Each row is a point on a landscape with many valleys, with its height.
From any point a ball takes the steepest step (drop divided by distance) to one of its 3 nearest points. It stops when none of these is lower. Distance is the straight distance between rows; heights are no part of it.
j_282 height 271: [ 94 119 145 124 136 115 120 169 126 121 102 131 178 178 158 132  77  86
 141 147  74 138]
j_580 height 493: [134 119  93 127 166  50 116 114 132 176 134 137 136 177 144 107 146 104
 140  98 180  89]
j_19 height 449: [147 116  79  78 160 148 146 142 137 154  87 205 103 137 152 136 116 147
 102 114 158  51]
j_935 height 268: [141  96 122 102 165 143 147 183  88  69 103 154 104 159 120 158 106 143
 170 115 181  46]
j_778 height 160: [130 152 131 119 154  83 122 134 136 153 122 130 102 162 176 147  93 149
  94 115 122 140]
j_965 height 457: [131 130  88 186 152 183 187 160 110 148 155 144 131 150 181 137 146 138
  89 126 169 130]
j_120 height 101: [155  96 133  98 133  96 154 153 118  61  95 124 121  79 181 130  57 112
 172 109 172  87]
j_290 height 155: [161 124 127 101 169  83 135  73  91 106 127 138  84  63 138 130  91 125
 143 129 103 130]
j_683 height 258: [104 129 145 147 117 110 130 127 130 132 146 120 176 154  91 166  98  69
 154 158  70 163]
j_168 height 265: [151 132 115 129  74 165 120 140 146  93 112  73 149 125  77 116 173 139
 156 172 158 171]
j_805 height 170: [116 106 207  58  72 204 124 149 123  93  92  97 191 142  63 147 150 104
 150 131  99  94]
j_705 height 397: [141 151 165 157 101 144 113 149 145 145 112 150 135  94 141 197 103 124
  90 122  64 167]
j_591 height 200: [159 149 143 161  66 166 106 135 114 133 107 138 124 108  99 162 175 165
 117 142 119 153]
j_438 height 238: [118 148 140 157 122 137 126 103 163 159 157 105 139 117  78 128 132  91
 152 136  83 119]
j_844 height 318: [109 170  97 179 143 175 147  90 129 104 130 152  82  90 135  90 152 125
 146 146 148 177]
j_553 height 177: [124 167 108 162 117 100 113 114 145 133 122 104  85  89 113 105 146 119
 137 148  92 149]
j_40 height 480: [142 122  96 100 154  28 137 101 123 142 155 154 122 169 144 121 135 115
 133  91 157 122]
j_473 height 45: [132 158 165 153  82 207 102 100 158 150 134 151 168 109  84 185 162 139
 159 143 112 130]
j_199 height 445: [115 109 119 137 126  64 137 164 138 153 143 126 120 156 140  86 168 111
 129  98 158 115]
j_38 height 192: [126 143 147 166 117 149 106 113 151 147 154 127 151 115  60 135 118  98
 139 152  93 155]
j_577 height 723: [ 67 141 108 150 142 188 112 136 125 134 102 119 109 151 151 163  57 156
  92 118  93  81]
j_909 height 168: [140  89 149 139 161  61  96  92 144 118 166 118 155 144 117 109 133 111
  91 102 157 176]
j_143 height 224: [120 148 148  82 136 161 144  78 135 143 116 188  84  66 142  88 126 211
 150 159 149  94]
j_960 height 358: [172 114 162 127 120 102 151 151 157 112  91 141 106 100 113 165 141 153
  97 107 123 154]
j_164 height 355: [150 137 162 104  90 144  86 122  97 125  96 150 134 170  84 198 132  66
 190 140 148 106]
j_190 height 306: [143 119 116 100 169  66  97 135 115 135 149 113 127 153 148 131 118 151
 115  82 143 142]
j_564 height 366: [107 106 148 167  64 134 134 154 102 106  88  97  94  81 169 118 151 176
  90 140 128 134]
j_694 height 325: [124 121 110 178 127 165 156 127 149 113 137 165 101 117 177  81 152 134
 114 142 120 173]
j_971 height 330: [109 136 134 196 145 168 111 136 158 135 158 134 113 105 136 113 154 155
 126 122 103 148]
j_180 height 401: [156 146  92  70 178 128 159 111 143 124 165 189 110 102 182 120 104 137
 142 142 148  44]
j_968 height 281: [118 135 147 163 118 164 100 142 105 153 146 144 187 118 120 137 124  71
 143 144  68 103]
j_616 height 496: [110 126 118 159 124 174 114 153 111 153 107 140 149 147 177 164 102 111
  84 126  90 102]
j_665 height 385: [ 81 114 150 110 116 199 187 141 152 130 157 123 165 169 113  99 129  88
 128 116 115 100]
j_273 height 479: [ 98 118 117 165 132 201 146 171 115 144 149 117 160 133 187 154 101 173
  68 126 103 110]
j_447 height 92: [175  87 161 102 147 124 159 112 125 100 124 145 137  61 143 157  77 131
 181 182 151 101]
j_924 height 495: [138 145  74 102 118 125 121 165 143 135 114 101  40 139 169 141 102 187
  95  95 157  81]
j_252 height 305: [169 135 122 104  79 146 118 146 131 122 143  69 167 142  60 128 114 128
 165 151 113 134]
j_386 height 312: [134 163  94 111 187  84 149  94  98 152 126 131 113 106 160 125 114  93
 122 117 152  99]
j_858 height 323: [122 155 120 135 142  60 123 113 128 146 151 126 100 142 137 110 146 107
 132 132 138 147]
j_873 height 360: [145 106 142  86  73  75 104 116  75  99  24 185 118  89 108 124 134 141
 144 129 159 136]
j_702 height 303: [119 124 162 117  89 133 123 182 133 137 123  85 158 160  88 107 136 129
 136 150 113 162]
j_42 height 290: [117 142 125 173 117 173 146 159 145 112 130 137 120 119 138 112 143 149
  88 136 100 176]
j_908 height 410: [ 94 114 103 168 125 143 128 140 119 138 127 122 125 146 170  99 195 132
 119 127 140 124]
j_137 height 180: [131 140 181 154  89 147 106 125 119 146 114 146 133 112 106 165 158 147
 125 124  85 149]
j_457 height 119: [131 126  85 137 126 115 130 148 123 132 115 157 107 154 169 106 197 134
 104 108 174 109]
j_169 height 296: [134 127 106 108 180  55 113 133 122 132 109 161 142 125 168 102 127 135
 107  93 158 125]
j_637 height 223: [137 131 122  85 127  77 117  76 106 128  92 189 103  81 108  87 124 128
 174 147 146 110]
j_342 height 256: [145 143 113 119 115 197 147 110 114  95 145  91 170 127  90 113 162 151
 152 118 173 169]
j_756 height 277: [122 151 110 184 138 158 124  83 140 145 156 101 111  96  94 135 144 131
 134 141  89 154]
j_223 height 315: [107 133 171 109 121 179 133 151 148 142 150 133 190 152 104  98 108  24
 172 120  75  88]
j_475 height 324: [115  98 124  99  85 113 122 155 134 151 157  88 135 181 104  71 153 114
 164 120 151 129]
j_936 height 514: [126 130  90 127 126  50 142 119 128 154 193  74 113 161  79  83 135  98
 179 139 135 142]
j_97 height 289: [154 150  96 167 109 203 112  73 116 127 142 115 122  89  77 133 138 154
 142 131 115 145]
j_926 height 239: [153 131 152 125 126 220 112 105 127 112 175 106 154 118  80 125 126 127
 156 132 130 139]
j_80 height 339: [101  96 142 127 124  78 116 149 148 148 119 107 135 156  77 104 144 102
 151 145 114 153]
j_899 height 106: [161  92 147 111 138  73 129 128  99 102 113 153 120  83 140 105  96 131
 138  98 158 169]
j_477 height 120: [189 101 156  90 150 114 147  90 112 105  97 143  93  46 125 149 103 125
 152 161 163 168]
j_296 height 374: [151 150  70  92 183 106 135  84 121 137 144 126  64  97 186 122 102 115
 129 134 159  53]
j_428 height 123: [126 102 131 119 110 128 122 120 135 120  91 144  73  71 181  89 136 158
 149 157 157 133]
j_906 height 291: [104 165 126 149 147  98 116 114 145 142 165 134 134 125 114 128 121 108
 131 140  93 148]
j_617 height 276: [161 161  68 100  68 137 133 116 134 150  96  77 156 138  86 152 147 157
 180 168 150 167]
j_333 height 327: [130 116 105 130 103 153 148 165 147 108 106 115  92  81 179 113 108 146
 107 136 141 149]
j_821 height 204: [132 169 167 130 121 101 129  97 135 137 122 126 120 109  83 182 117 140
 124 138 105 191]
j_923 height 249: [126 135 111 194 176 195 166 132 117 147 186 131 137 111 154 119 144 124
 127 105 150 148]
j_532 height 310: [109 108 119 131 157  48 131 111 125 124 157 100 135 203 113 128 108  79
 134 136 111 148]
j_482 height 356: [ 71 103 156 103 159 104 137 161  74 136  95  82 184 193 166 130 122  95
 124 144  95 110]
j_758 height 228: [128 121 193 137  94 101 113 139 121 131 118 132 171 153  92 160 149 115
 135 140  63 138]
j_352 height 159: [133  88 153 119 125  44  92 124 113 114  98 130 173 136 135 117 139 135
 101 108 139 154]
j_136 height 257: [ 93  96 133 129 132  55 113 118 100 135 119 126 181 196 136  76 134 138
  84  90 146 114]
j_237 height 351: [126 115 172 137 113 105 123 150 127 125  80 137 120  91 138 119 169 146
 102 124 131 145]
j_221 height 463: [140 118 124 180 122 184 142 147 148 139 144 158 113  96 171 155  88 155
  89 111 115 132]
j_582 height 272: [115 124 153 149 150  77 109 141 136 120 133 112 137 157 145 108 139 125
 145 137 102 147]
j_308 height 567: [147 145  93 145 180 185 116 119 168 154 168 153  77 167 138 139 109 148
  91 110 107  83]
j_982 height 178: [170 129 135 111 165 133 140  87 109 107 100 133  65  44 138 115 127 145
 174 166  87 115]
j_871 height 128: [141  78 192 112 130  88 118 106 131 104 117 129 145 152 129 169 138 128
  92 135 104 183]
j_244 height 259: [120  99 188 118 118 187 114 134 128 128 128 133 153 142 107 127 122  39
 163 139  97 109]
j_601 height 468: [112 100  99 104 113 124 147 161  98 116 101 131  73 147 150 129 101 183
  96  73 170  29]
j_953 height 298: [162 149 115 160 138 223  81  81 127 138 164 102 155  93  81 154 164 160
 168 140 136 168]
j_734 height 141: [137 135 102 101  79  66  92 100 118 104  86 139 130 121 100 122 130 125
 182 134 154 150]
j_183 height 264: [117 133 135 171 105 204 152 128 132 113 118 110 150 121 112 108 184 152
 133 131 125 182]
j_932 height 137: [149 157 118 143  91 147 114 116 140 138 149  65 132 138  50 183 159 139
 153 164 129 171]
j_474 height 274: [158 147 128  73  71 197 122 119 164 144 165  89 186 109  71 151 117 129
 176 143 107 121]
j_227 height 652: [106 114  70 163 153 195 175 148 108 154 133 127 120 186 167 154 141 166
  82 115 156  88]
j_165 height 396: [138 142  94 142 150 133 123  85 137 149 151 143  80  94 150  97 121 117
 129 138 112 151]
j_922 height 273: [150 100  71 105 159  95 123 153  68 109  99 186 111 137 157 127 113 160
 121  74 163  80]
j_150 height 173: [221  74 159 105 152  89 120 116 120 104 133 126 133  97 141 152 117 133
  62 118 145 156]
j_357 height 349: [114 121 147  78  79 167 145 131 132 166 164  73 139 140  79  92 121 131
 149 158 104 130]
j_104 height 342: [ 91 133 152 163 156 186 112 159 111 139 100 146 206 138 128 121 125  87
 100 139  61  91]
j_6 height 386: [113 133 134 175 165 184 160 156 144 133 183 124 145 157 153  92 172 111
 105 111 154 132]
j_887 height 108: [149 136  93 191 163 190 125 123 131 148 192 148 144  93 142 114 118 152
 123 100 117 157]
j_907 height 65: [184 113 129 100 148  63 129 141 115 120 130 103 118  77 145 145  88 129
 118 107 133 157]
j_114 height 171: [103 103 205 116  94 177 139 162 135 135 142 109 180 151  81 116 128 103
 153 146  90 117]
j_432 height 581: [ 98 139 100 149 137 170 139 162 152 132 151 136  97 174 154 148 106 177
  77 110 123 120]
j_45 height 214: [123 128 157 157 120 138 116 124 133 144 119 162 186 174 128 146 103  29
 161 145  81 129]
j_550 height 182: [139 149 176 185 115 176 112  97 151 149 138 155 160  95 115 149 163 182
 108 134  93 161]
j_441 height 393: [135 130 155  96 166 107 129 163 143 104 129 101  52 173 117 161  78 181
 108 103 163  78]
j_345 height 122: [126 151 124 105 132 106 105  89 122 101  96 136  74  94 117 113 124 153
 160 156 125 168]
j_67 height 432: [114  80 162  61  98 195 186 108 109 156 175 124 160 146  94  76 101 102
 101 123 110  94]
j_956 height 206: [143 108 180  74 148 113 130  73 138 125 131 176 101  55 142 126 103 179
 202 179 135 116]
j_846 height 139: [191 131 144 105 123 118 157 151 112  81 100 116  68  46 154 166  91 118
 152 172 149 156]
j_635 height 365: [126 122 145 147 120 155  91 152  87 121  77 145 181 130 135 125 141  41
 127  97 100 127]
j_226 height 118: [155 125 101 101 138  82 135  42 112  90 116  55 113 140  52 144 108 146
 137 103 144 153]
j_23 height 222: [120 133 126 122 151  52 140  63 105 110 121 115  95  92 126  97 123 111
 174 112 128 167]
j_316 height 606: [103 114  76 148 155 178 146 141 107 160 117 104 124 163 163 130 149 165
  79 113 142 102]
j_746 height 117: [144 116 127  99  71 114 139 141 127  83  26 123  87  53 129 147 147 176
 137 156 151 146]
j_75 height 116: [142 131 120 107 160  70 126 108 114 102 116 133  87  94 115 134 102 134
 111 105 135 166]
j_22 height 140: [177 126 136  96 149 103 147 144 122  78 118 158 114  85 161 107  63 120
 157 114 154 116]
j_914 height 154: [121 163 109 162 121  95 134 102 120 134 137  93 107 124  59 118 156 110
 141 118 109 154]
j_53 height 96: [148 131 169 127  75 220 125 134 140 129 112 115 192 121  78 165 167 116
 137 117 110 125]
j_70 height 411: [ 90 112 113 108 118 109 142 173 157 172 136  77 161 190 142 110 179 104
 120 144 145 117]
j_25 height 380: [111 124 100  94 159  65  88 157 101 136 122 122  94 169 180 143 114 165
  86  82 145  87]
j_915 height 161: [107 158 159 141 111 100 138  74 138 136 132  88 156 158  46 157 130 143
 136 136 113 189]
j_787 height 304: [111 107 103 116 127  53 119 155  68 120  89 165 147 124 169 114 108 162
 108  80 164 113]
j_49 height 186: [154 117 128 102 161  90 127  67  82 113 132 144 121  95 143 102 107 105
 171 147 134 115]
j_72 height 414: [ 91 122 157 116 147  57 119 134 118 126 127 137 178 164 159 155 112 140
  95 107 102 177]
j_921 height 301: [101 143 133 170 142 140 100 130 160 148 149 150 145 125 125 143 110  91
 119 143  68 117]
j_657 height 348: [100 104 127 116 148  44 103 143 138 150 142 110 173 220 170 112 142 105
 125 138 147 141]
j_331 height 575: [125 157 126 206 149 168 113 138 142 184 188 124 161 152 130 118 113 102
 122 141 114 110]
j_656 height 459: [ 88 120 139 106 170 200 188 142 145 152 175 145 193 184 118 123 130  95
 108  91 137 116]
j_339 height 98: [ 71 132 105 150 136 170 129 163 119 125 115 107 111 153 184 108 122 174
  61 136 117 102]
j_341 height 361: [141 116 116  83 179  76 100 144 106 136 118 160 111 173 165 147  90 169
  89  64 166 104]
j_730 height 474: [ 83 139 139 148 153 152 156 145  98 140 144 120 156 135 168 122 162 154
  79 150  86 101]
j_122 height 553: [114  97  64  91 121 133 139 148 119 130  76 145  68 118 150 117 109 164
  95  90 208  24]
j_270 height 307: [114 126 106 145 120 180 126  94 111  99 105 148 101  83 137 103 152 151
 133 147 140 188]
j_597 height 322: [159 126 167 118  91 175  92  93 138 161 110 115 156 140  90 164 164  75
 174 150 130  91]
j_701 height 525: [ 80 135 130 114 139 129 110 174 135 154 100 160  75 167 171 144  73 158
 111 109  82 114]
j_458 height 416: [114 130 109 132 160  42 122 129 150 174 158 123 109 173 108 106 126 107
 134 122 154 142]
j_264 height 130: [129 132 171 154 126 160 112 100 150 161 136 151 168 106 110 148 143 120
 141 155  79 150]
j_737 height 194: [118 125 172 124 114 215 126 122 158 110 172 135 167 129  94 111 154 125
 146 121 110 121]
j_338 height 112: [130 144 166 125  92 183 100 150 166 132 140 119 182 149  73 164 145 136
 153 150 118 137]
j_396 height 357: [114 114 131 134  92  74 113 154  92 126  58 131 124  68 151 122 129 151
 125 113 138 120]
j_569 height 739: [143 172  52 129 148 120 138 140 167 162 149 142  64 135 164 115 134 138
  78 127 141  99]
j_378 height 341: [143 107 158 152 105 137 145 155 142  85  98 131  96  67 158 131 104 151
 113 115 120 151]
j_835 height 127: [133 132 106 122  96  80  92  99 128 104 113  87 169 159  65 144 143 131
 180 156 138 167]
j_725 height 262: [172  96  90  97 194 152 159 120 101 111 139 160 103 146 114 151  89 147
 164 136 213  63]
j_636 height 66: [163 165 115 138 113  96 102  85 127 118 105  67 117 126  69 158 134 134
 136 134 120 159]
j_870 height 124: [121 147 143 155 154 110 110 155 126 142 123 168 172 166 150 147 101  64
 126 136  64 141]
j_536 height 444: [ 77 115 155  86 129 202 180 131 106 115 157 120 188 145 107  96 132  46
  87 120 135  68]
j_106 height 371: [123 160  94 171 143 145 133 126 149 135 186 131  92 100 134 128 120 122
  98 125  99 142]
j_497 height 313: [126 131 107 179 107 180 162 137 134  99 111 140  91  82 160 122 125 144
 102 114 139 162]
j_948 height 532: [101 119 153 155 155 186 216 135 142 130 203 127 177 158  96  98 158 120
 123  91 167 122]
j_403 height 458: [131 121 143  98  85 211 178 114 127 137 197 115 136 147  48  86 100 133
 140 110 142 125]
j_605 height 359: [107 122 154 110 111  57  95 141  91 117  62 170 140  83 122 116 146 131
 127 124 151 125]
j_695 height 317: [110 126 120 149 115 172 144 103 146 115 119 157  91 107 139  69 190 134
 141 156 135 162]
j_592 height 246: [140 126 149  61 120 102 104 114 120 110  89 193 126  82 112 103 135 139
 167 151 128 125]
j_772 height 179: [135 118 149  84 131 102 136  96 118 111 125 184  78  70 168  94  80 139
 159 145 133 111]
j_269 height 484: [124 104  96 130 123  38 142  87 107 163 179 108 127 171 110  91 134  88
 174 115 161 157]
j_7 height 354: [104 115 168 147 114 121 116 147 110 139  85 163 168 186 149 168 113 107
 111 143  73 140]
j_257 height 266: [120 115 121 121 141  95 136 171  89 116 100 150  99  88 180 117  97 160
 128 113 167  84]
j_820 height 446: [ 99 126 118 125 133 104 110  94 150 132 136 183 104 109 162  80 156 110
 153 151 152  72]
j_249 height 346: [119 147  94 141 110 146 123 135 127 161 153  58 128 137  49 111 115 124
 170 149 106 153]
j_353 height 295: [110 164 129 126 140 162 119 160  87 123 109 122 195 177 127 106 109  35
 147 126  97 115]
j_745 height 213: [ 91 105 157 138 111  57 109 155 110 147 102 106 167 158 152 102 143 130
 108 124  97 129]
j_608 height 207: [128 144 131 116 121  45 121 139 121 113 120 137 111 104 173 108 117 128
 122 109 132 149]
j_131 height 241: [106 177 138 147 165 113  98 141 139 142 166 176 147 174 134 144 105  93
 146 124  75 113]
j_749 height 309: [123 116 164 118 126 163  99 103 107 144 164  97 138 118  96 102  86  44
 209 151  91 108]
j_388 height 254: [120 144 116 137 107 178 109 137 161  83 157  94 121 158  79  92 159 139
 141 135 144 177]
j_354 height 121: [140 156 106 144 135 128 133  95 120 105 104 140  54  50 135 126 137 137
 137 149 108 167]
j_29 height 109: [167 118 175 105  94  63 123 104 144 108 124 120 136 161  83 196 158 135
  98 130 129 194]
j_816 height 388: [160 179  84 157 129 146 151 111 136 130 170 110  84  76 140 128 131 134
 110 124  94 150]
j_900 height 269: [139 130 127 152 165  54 132 100 106 113 160 106 121 133 115 123 108 116
 134 115 120 148]
j_881 height 727: [125 116  75 131 141 142 161 132 140 131 130 135  55 102 208 103 118 135
  93 125 163 109]
j_596 height 302: [135 152 113 155 120 148 100  71 153  93  86 124  96 139 119  96 202 147
 157 169 143 147]
j_671 height 573: [122 144  83 159 165 150 164 132 165 151 151 135 120 185 161 120 191 120
 104 130 140 128]
j_652 height 700: [116  96  66 141 137 146 165 129 102 116 104 108  68 146 178 120 125 165
  72 110 167  90]
j_571 height 486: [110  89 164 173  94 177 144 143 145 129 133 119 131  94 167 157  89 152
  78 129 104 118]
j_916 height 294: [113 140 152 144 136 169 122 175 156 135 155 112 167 130  93  91 165 140
 135 123 122 166]
j_531 height 58: [134  98 139  87 113 136 160 136 101 102  81 149 146  79 159 114  81 142
 162 143 142  78]
j_641 height 138: [130 129 177 110 124 100 112  98 145 117 126 145 151 174  55 207 119  95
  93 145  98 177]
j_819 height 278: [109 136 126 135  67 152 147 164 148 113 153  65 146 150 104 103 166 120
 151 138 137 152]
j_515 height 516: [112 144 125 121 183 196 164 147 140 157 159 135 167 173 141 104 160  93
 109 135 131  90]
j_185 height 406: [113 115 158 161 104 155 109 164 137 131  90 134 152 110 146 164 113 116
 104 145  77 126]
j_222 height 375: [139 132 156 139 117  94 117 155 151 125 133 130 101 115 148 168 122 127
  81 113  72 156]
j_989 height 125: [ 97 120 107 132 136  85 103 171 104 149 107 105 124 143 187 138 118 162
  93  96 144 105]
j_804 height 332: [ 83 180 123 164 142 121 136 138 119 158 181 118 162 150 122 113 111  82
 136 136  64 112]
j_299 height 500: [103 144 125 150 144 160 132 165 171 137 151 147 104 120 172 172  78 157
  94 114  90 102]
j_392 height 421: [133 146  92 190 133 154 141 140 152 124 161 134  98  99 198 121 116 143
 107 118 127 112]
j_769 height 71: [157 107 156 107 174  77 140 129 127 112 135 139 125 156 172 156  79 147
  86 106 112 155]
j_937 height 126: [169  94  99  82 165  86 127 121 116 100 137 117 108 119 162 139  61 147
 109  94 178 155]
j_836 height 156: [132 125 188 144 142  57 130 130 125 115 108 119 143 138 116 136 137 124
 113 125 132 184]
j_663 height 142: [125 114 111  99  94  72 107  70 132 113 135  87 129 156  41 134 145 143
 162 143 137 189]
j_92 height 230: [138 136 132 129  46 119 111 164 123 122 105  77 157 142  93 156 189 171
 119 153 127 138]
j_41 height 237: [111 161 139 119  95 141  94 144 141 116 119 125 130 127  83 120 179 156
 151 141 138 169]
j_210 height 270: [133 113  90  84 143 120 139 170  80  90  84 180 117 116 176 134  56 147
 144 129 179  54]
j_335 height 702: [128 132  71 136 167 185 184 108 131 145  96 155 108 137 174 104 158 146
  95 122 174  93]
j_545 height 234: [158 130  99 109 188  62 145  80  94 127 143 159 135 105 133 109 107 109
 132 107 145 119]
j_376 height 162: [ 80 114 110 163 133  78 101 164 101 152 118 127 150 147 182 106 131 153
  91 119 138 115]
j_559 height 152: [186  91 109 130 151 109 127 159 124  72 128 140 150 113 185 183  60 129
 178 150 198  88]
j_297 height 94: [150 129 123 114 132 125 124 112 145  97 102 140  69  67 124 121 123 148
 162 151 154 148]
j_782 height 93: [157 136 132 133 102 102  95 127 139 122  99 110 139 178 100 180 152 161
 136 122 154 203]
j_3 height 311: [105 131 179 158 135 203 163 118 110 126 153 139 200 125 134 101 148 118
 108 130 109 118]
j_889 height 377: [ 95 120 139 117 172 106 108 145  98 144 128 134 124 188 175 144 102 183
  77 105 101 115]
j_68 height 343: [147 111 126 149  80 145 125 148 146 111 104 132  85  59 136 112 162 163
 105 122 125 173]
j_699 height 394: [106 122 157 134 151  95  90 108 130 116 119 136 160 193 168 163 106  90
  76 124  99 161]
j_668 height 183: [162 126 120  89 170  68 137 113  82 108 111 143  80  64 144 111 115 117
 158 124 149 124]
j_751 height 293: [123 159  96 135 110 153 133  46 131 109 123 119  91 116 101 102 166 132
 145 157 123 163]
j_984 height 153: [192 113 171 130 101 100 191 147 109 102 116 117  79  80 139 186 103 123
 107 125 165 162]
j_533 height 373: [125 122  70 107 155 115 126 130 112 158  95 201 133 157 148 113 138 139
 103 104 183  61]
j_397 height 176: [123 147 123 105 133  67 125  47 100 107 104 114  90 105  76 133 125 113
 177 146 149 133]
j_393 height 260: [148 134 140  72 107 218  99  89 126 125 143  78 162 129  68 123 116 123
 147 105 136 126]
j_884 height 316: [149 167 121 108 177 128 133 140 154 151 140 117  65 144 136 162  76 163
  98  88 144 115]
j_103 height 364: [130 149  99 172 126 147 120 129 149 130 146 167  95 107 172  94 183 120
 118 120 153 164]
j_179 height 185: [181  52 116 104 156 119 131 147  95  57 124 131 153 133 146 146  61 143
 160 106 192  79]
j_878 height 390: [117 124  97 143 126 115 111 151 126 124 118 142  97 104 189  66 141 133
 128 105 167 109]
j_681 height 418: [139 140 125 142 140  86 150 185 160 120 125 121 112 103 172 163  97 150
  88 100 113 161]
j_476 height 158: [139  94 123  97 103  72  95  77 107  94  96 146 174 140  86 142 169 155
 127 114 160 164]
j_807 height 261: [ 95 156  94 142 105 101  98 119 129 112 121 111 109 125  96  90 182 135
 179 132 135 163]
j_993 height 201: [158 112 104  99 171  98 139 142 114 102 124 187 112 109 168 136  81 135
 127 120 170  90]
j_50 height 236: [140 165 143 161 104 137 104 113 148 131 135 116 137  93  59 144 131 148
 126 123 107 123]
j_612 height 574: [ 81 125 116 137 138 169 111 173 147 140 121 118 125 166 157 157 131 150
  84 131 104  99]
j_905 height 350: [ 67 163 128 145 167  89 104 125 148 167 137 130 167 188 144 151 135 104
 115 120  95 132]
j_859 height 425: [120 154 119  85 129 131 170 124 126 139 120 206 136  86 181  99 104 146
 113 152 151  65]
j_146 height 115: [125 114 108 115 140 109 109 182 122  98  91  98  78 126 160 142 107 145
 109  97 153  75]
j_726 height 434: [139 156  78  99 151  71 139  96 139 164 134 141  98 125 156 122 160 108
 128 134 161  79]
j_975 height 107: [145 148 118 126  87  96  89 107 135 126 131  87 158 147  63 180 146 137
 151 141 131 155]
j_43 height 151: [152 127 127 103  74  90  93 112 115  99  49 136 129 141  98 147 198 164
 147 138 151 150]
j_250 height 326: [161 126 129 174 107 184 147 127 159 149 126 154  99  63  99 141 127 154
 106 130 131 155]
j_194 height 284: [104 112 154 104 117 207 143 147  80 114 105 114 179 115  98  95 118  77
 136 127 102 112]
j_579 height 255: [156 154 136  71 108 222 119 106 134 123 167  75 194 126  79 149 117 136
 148 120 168 150]
j_466 height 80: [157 104 169  80 101 128 166 121 129  74  74 140 103  77 139 153  90 145
 185 147 149 100]
j_496 height 143: [156  75 161 103 133  54 110  72 152  98 128 131 167 144 133 155 133 125
  60 108 116 157]
j_765 height 163: [ 91 112 106 168 134 167 152 144 132 139 140 114 122 136 180 159 121 162
  47 117  96 104]
j_600 height 240: [ 88 117 187 139 127 196 123 152 121  97 103 109 194 127 101 111 142  85
 117 140  99 110]
j_853 height 131: [ 92 125 149 140 107 123 108 126 151 174 199 101 151 172  79 106  99  77
 160 161  85 130]
j_63 height 232: [119 151 157  95  60 150 110 130 125 112 100 124 175 162  84 203 177 127
 155 159 107 148]
j_761 height 300: [104 159 126 139 118 174 115  50 146  91 101 154  80  85 156 118 157 147
 148 175 118 149]
j_839 height 229: [167 105 106  88 168 109 136 157 112 109 127 145  96 154 164 139  70 116
 162 120 190  74]
j_958 height 314: [113 123 148 128 119 182 150 146 159 142 178  95 157 148 103 113 126  69
 146 127 104 104]
j_107 height 212: [ 99 147 177 120  80 147 118 159 137 138 106 109 152 146  82 146 188 150
 139 124  82 147]
j_995 height 423: [122 139 105 109 101  81 125 130  97 148  94 151 117 116 167  83 153 124
 163 128 156 110]
j_260 height 308: [136 136 150 120 100 145 118  88 113 148 144  99 163 150  43 159  83  90
 188 140  76 116]
j_954 height 391: [118 108 115 125 133  57 107 129 127 135 140 130 132 135 133  82 162 139
 154 118 156 126]
j_521 height 413: [153 146  75  83 183 132 114 126 138 159 113 159  41 114 144 137 117 147
 124 121 172  62]
j_776 height 288: [135 103 156 123 104 157  96 120  99 140 120 131 177 134  98 129 113  31
 186 132  94  96]
j_288 height 233: [100 111 166 145 106 157 135 164 132 123  89  95 169 122 112 121 182 162
 115 126  90 128]
j_300 height 157: [172 121 166 109 161  61 113  97 140 106 123 144 126 118 154 128 118 119
  92 127 152 140]
j_416 height 437: [113 145 102 114 145 122 137 141 151 168 176  86 142 199 103 134 150  65
 139 123 109 101]
j_654 height 543: [131 167 101 159 163 164 106 152 181 161 179 131 137 149 146 145  97 144
  88 131 100 105]
j_251 height 412: [164 111 189 161  79 191 127 137 143 163 117 165 127 110 126 202 134 150
  67 116  95 115]
j_969 height 244: [136 139 103 153 133 131 138 108 139 133 154 102 115 125  99  92 162 116
 160 149 127 146]
j_167 height 353: [130 120 120 152 101 132 117 169 146 118 100  99 123 101 152 124 140 177
  64 132 117 117]
j_544 height 299: [130 113 139 187 147 145 103 103 152 136 175 137 130  85  97 128 145 118
 130 120  86 113]
j_595 height 352: [147 128 142 147  70 142 164 184 176  98 149 135  98  63 119 181 115 148
 102 109 125 112]
j_704 height 188: [147 127  83  85  90 101 111 111 114 148 116  48 103 158  61  99 118 157
 166 167 138 164]
j_360 height 536: [105 107  97 115 113  84 144 110 132 185 142 142 142 161 150  81 168  98
 151 134 184  90]
j_36 height 389: [125 127 142 113 143 190 169 117 135 169 197 126 162 164 110 104 120  30
 128 118 129  83]
j_446 height 473: [ 84 177 100 177 121 122 122 154 159 138 154 147 108 142 166 110 142 157
  91 119 100 134]
j_213 height 537: [115 149 105 156 139  86 144 155 168 147 173 107 104 163 145  83 172 106
 126 139 167 107]
j_142 height 420: [102  96 124  97 116 144 183 155 159 160 184  95 112 196  89  88 153  87
 131 145 126 130]
j_285 height 184: [130 150  98 118 169  74 143 125 137 129 146 118  72  87 118 132 102 106
 141 125 124 145]

Where does a ball stop that starts at each point below?
j_935 | j_531
j_521 | j_907
j_476 | j_636
j_725 | j_531
j_136 | j_782
j_180 | j_531
j_210 | j_531
j_726 | j_907
